The views of a scene show one set of named points, each view turned or mirrored, shifted and resized as a whole, with a little noise and some points left out.
In the rows, zero is written as 128.

Scene 1
View 1
Q_764: 119,93,102,75,96,77,121,159,141,148,116,135,143,109,133,125,131,152,124,141,115,181,118,128,95,107,161,94,146,122,131,124,114,134,127,140
Q_472: 103,88,92,80,99,102,99,152,118,155,118,137,155,128,123,125,116,150,115,142,112,186,133,128,85,109,163,101,140,116,122,147,101,150,131,119
Q_748: 103,117,81,110,108,135,110,163,78,159,115,148,162,188,101,144,81,169,98,143,130,201,137,98,76,125,161,131,135,94,103,190,86,164,130,83
Q_273: 125,119,105,89,97,103,124,178,120,144,111,148,159,166,123,134,118,153,124,157,111,197,122,119,95,115,167,113,138,110,117,160,104,133,142,122
Q_510: 129,112,103,90,102,70,147,168,144,139,111,139,133,134,122,135,130,159,135,142,118,190,106,117,99,115,153,112,154,113,122,135,114,125,130,141
Q_562: 120,78,106,64,95,70,117,152,152,149,117,135,137,91,131,122,138,149,128,136,113,172,119,141,98,103,158,94,151,128,135,118,114,131,123,149
Q_412: 111,115,84,102,107,111,125,166,101,152,114,148,151,173,108,139,100,169,104,146,128,194,125,104,81,124,157,121,142,99,109,167,95,151,129,103
Q_955: 119,82,115,57,91,76,111,164,151,147,114,134,151,101,148,117,144,133,135,154,95,184,121,150,100,100,173,86,140,129,135,124,116,121,140,152
Q_658: 120,104,71,121,122,62,160,135,137,145,119,127,99,116,86,148,112,192,125,105,161,182,98,91,77,129,116,134,174,101,116,122,117,145,98,129
Q_772: 111,84,94,74,97,81,118,158,135,148,117,131,141,114,128,127,128,151,126,138,115,178,123,131,89,104,160,99,146,118,126,133,110,135,128,137
Q_558: 110,72,101,67,99,71,112,148,147,155,118,127,138,84,130,121,132,147,130,133,112,171,121,141,89,101,156,87,144,124,139,118,117,136,125,148
Q_77: 106,52,91,60,101,55,109,132,160,158,119,121,128,54,134,118,141,147,132,124,116,160,122,148,89,99,151,85,157,131,145,98,117,133,111,159
Q_224: 122,83,113,58,92,72,114,164,151,147,115,135,150,102,142,112,138,140,132,149,101,179,120,148,103,99,172,87,145,128,139,121,114,124,139,150
Q_522: 110,74,92,73,101,68,119,142,146,153,120,126,129,79,128,124,131,155,129,125,121,167,117,131,88,106,144,98,153,118,134,114,115,138,114,147
Q_821: 122,116,99,86,98,95,127,175,128,146,110,145,150,153,123,133,119,154,121,153,114,197,118,121,97,116,166,109,142,108,120,154,104,135,137,126
Q_553: 116,82,98,76,96,77,122,152,146,146,117,131,142,102,130,123,131,148,130,134,114,175,119,135,94,107,156,99,145,122,137,124,114,132,122,144
View 2
Q_955: 128,96,145,132,112,117,144,130,129,108,129,127,116,111,116,95,108,124,126,135,135,133,123,141,133,112,157,107,155,162,131,99,141,126,139,141
Q_562: 132,107,143,135,118,118,132,123,133,111,123,128,118,116,115,104,114,130,130,136,147,123,123,147,130,117,155,112,155,150,121,89,138,123,148,140
Q_273: 111,109,132,110,98,144,136,152,121,121,128,138,115,101,133,109,118,94,94,110,146,108,128,139,137,113,140,126,148,156,133,106,132,128,163,129
Q_558: 131,105,141,129,112,113,132,131,130,121,116,131,114,113,104,99,117,113,128,129,145,118,132,143,129,127,150,109,144,149,111,90,145,130,149,139
Q_224: 128,98,144,131,113,120,139,129,128,109,126,129,117,110,116,98,108,125,127,136,136,131,124,142,134,113,155,111,155,159,128,98,140,123,143,141
Q_412: 115,122,126,108,95,146,123,154,123,131,117,143,111,104,129,117,127,85,94,101,159,91,135,139,132,128,133,130,137,144,121,100,133,135,168,124
Q_472: 126,108,138,117,103,123,132,142,127,126,115,138,113,108,110,103,120,97,114,116,146,109,134,137,133,126,145,118,142,150,117,94,139,133,153,133
Q_522: 133,114,141,135,119,118,120,121,136,116,116,130,121,119,111,108,117,133,134,140,155,113,124,151,126,119,156,109,151,139,112,86,139,124,151,138
Q_764: 127,109,139,129,114,126,130,131,132,115,121,133,117,114,121,107,116,120,123,130,146,119,123,146,131,118,151,114,153,149,123,94,136,126,152,137
Q_77: 140,105,147,144,123,105,123,112,142,110,117,125,122,123,100,100,112,143,150,146,150,126,125,152,123,124,162,103,153,141,104,80,147,122,140,144
Q_772: 125,111,139,130,108,123,131,134,131,116,120,133,114,113,119,104,115,115,121,130,147,115,126,144,129,121,151,112,149,149,119,94,140,127,152,138
Q_553: 130,110,138,130,114,121,128,130,131,116,124,136,119,114,118,107,117,125,126,133,149,118,122,144,128,117,151,113,149,148,117,93,138,126,150,138
Q_748: 106,125,128,95,87,147,125,165,120,141,111,147,109,100,120,115,130,59,80,89,157,86,145,133,131,137,128,135,129,139,119,100,133,142,179,120
View 3
Q_510: 142,101,132,122,134,133,132,127,139,142,122,111,139,118,134,101,127,152,121,131,136,134,127,156,117,125,132,132,130,107,126,145,121,117,123,134
Q_562: 144,109,145,119,138,136,127,120,150,136,125,123,134,130,125,110,130,144,119,130,144,149,132,142,126,136,145,127,124,105,122,150,112,122,116,131
Q_558: 144,111,147,121,135,138,127,120,151,134,125,122,133,131,123,113,129,140,116,130,145,147,134,135,128,137,147,128,120,105,122,149,111,125,114,127
Q_764: 145,111,138,122,136,135,130,123,147,136,122,119,132,128,128,107,131,144,121,127,141,140,132,144,121,133,140,130,126,106,122,144,118,120,117,130
Q_955: 139,115,147,120,140,138,120,114,151,134,122,127,133,128,128,118,143,146,119,130,136,147,130,145,124,143,148,134,134,112,122,140,113,120,122,124
Q_273: 150,116,118,123,133,129,130,126,135,133,112,118,134,121,133,98,132,146,130,125,127,117,130,149,111,121,135,128,132,123,124,131,130,115,129,128
Q_748: 164,123,99,131,137,126,142,136,127,127,99,116,131,126,127,79,117,132,139,118,130,92,139,129,107,103,133,116,114,134,119,129,148,118,131,132
Q_658: 153,87,128,127,129,131,149,144,139,153,126,96,140,128,126,80,95,147,118,128,155,131,133,149,121,108,128,117,102,93,119,163,123,126,107,148
Q_77: 139,102,156,117,139,141,125,115,155,140,132,122,131,133,123,118,131,145,112,128,150,161,132,143,133,145,149,128,122,95,121,155,104,124,111,130
Q_522: 145,105,147,122,138,136,132,122,150,140,127,119,131,134,123,108,124,139,114,128,151,148,132,137,128,133,145,124,117,102,120,154,111,125,109,132
Q_224: 141,115,144,119,139,139,122,118,149,134,121,126,133,127,127,116,140,145,120,130,136,145,130,142,123,140,145,132,134,111,125,141,113,119,121,126
Q_472: 152,120,126,125,137,135,130,121,143,127,115,125,130,131,125,101,131,135,128,122,136,126,135,133,120,129,145,123,121,118,120,138,128,119,122,127
Q_821: 148,111,122,124,136,131,131,126,136,136,113,115,135,121,131,98,130,148,126,127,131,120,129,148,116,123,135,129,131,118,125,136,128,116,128,129
View 4
Q_658: 120,146,134,100,109,140,143,140,133,111,132,101,133,129,124,136,137,142,108,101,131,111,129,117,159,143,144,97,143,130,143,121,117,137,126,171
Q_510: 121,143,127,119,129,139,160,126,115,131,115,136,119,129,136,134,148,134,119,121,115,117,132,129,142,150,131,110,139,131,141,125,121,128,114,147
Q_522: 122,139,132,120,115,140,159,128,131,135,124,124,128,117,116,131,141,134,125,124,122,119,125,147,140,136,114,125,140,140,131,112,108,128,126,154
Q_562: 123,137,129,124,120,140,165,124,127,140,120,136,125,122,119,132,144,135,131,129,117,120,124,152,135,138,117,128,140,140,130,113,110,127,121,147
Q_821: 126,137,126,118,142,133,167,122,115,135,121,143,130,127,131,144,141,132,127,121,113,120,128,133,139,147,132,108,132,123,141,134,129,134,100,143
Q_472: 128,132,127,117,138,129,165,121,124,140,132,139,142,120,112,144,132,133,138,121,117,120,122,144,139,137,121,116,129,127,134,128,122,135,106,147
Q_412: 129,134,123,105,147,126,161,122,116,129,138,135,149,126,122,151,125,135,129,110,116,117,124,125,145,147,143,95,124,117,143,142,137,142,94,151
Q_955: 120,134,128,129,128,138,173,119,118,148,115,147,119,119,121,131,148,131,133,134,111,124,127,155,130,140,110,132,140,139,128,117,110,124,116,138
Q_558: 125,136,131,122,119,139,166,126,132,137,124,131,128,118,113,135,143,134,130,128,121,117,124,152,136,134,113,131,139,140,128,115,109,128,121,148
Q_553: 123,137,130,121,122,135,163,126,127,138,123,134,129,120,119,134,141,136,128,125,119,121,125,147,136,139,118,124,138,134,133,117,111,129,118,147
Q_772: 125,137,128,120,128,135,164,123,124,137,124,136,133,119,119,138,141,134,131,124,118,118,125,145,138,142,119,122,135,134,132,121,114,131,115,146

In a view up to two points have been moved. Name them for each view, in the order of its rows, or write none.
view 1 -> none
view 2 -> Q_558
view 3 -> Q_77
view 4 -> none
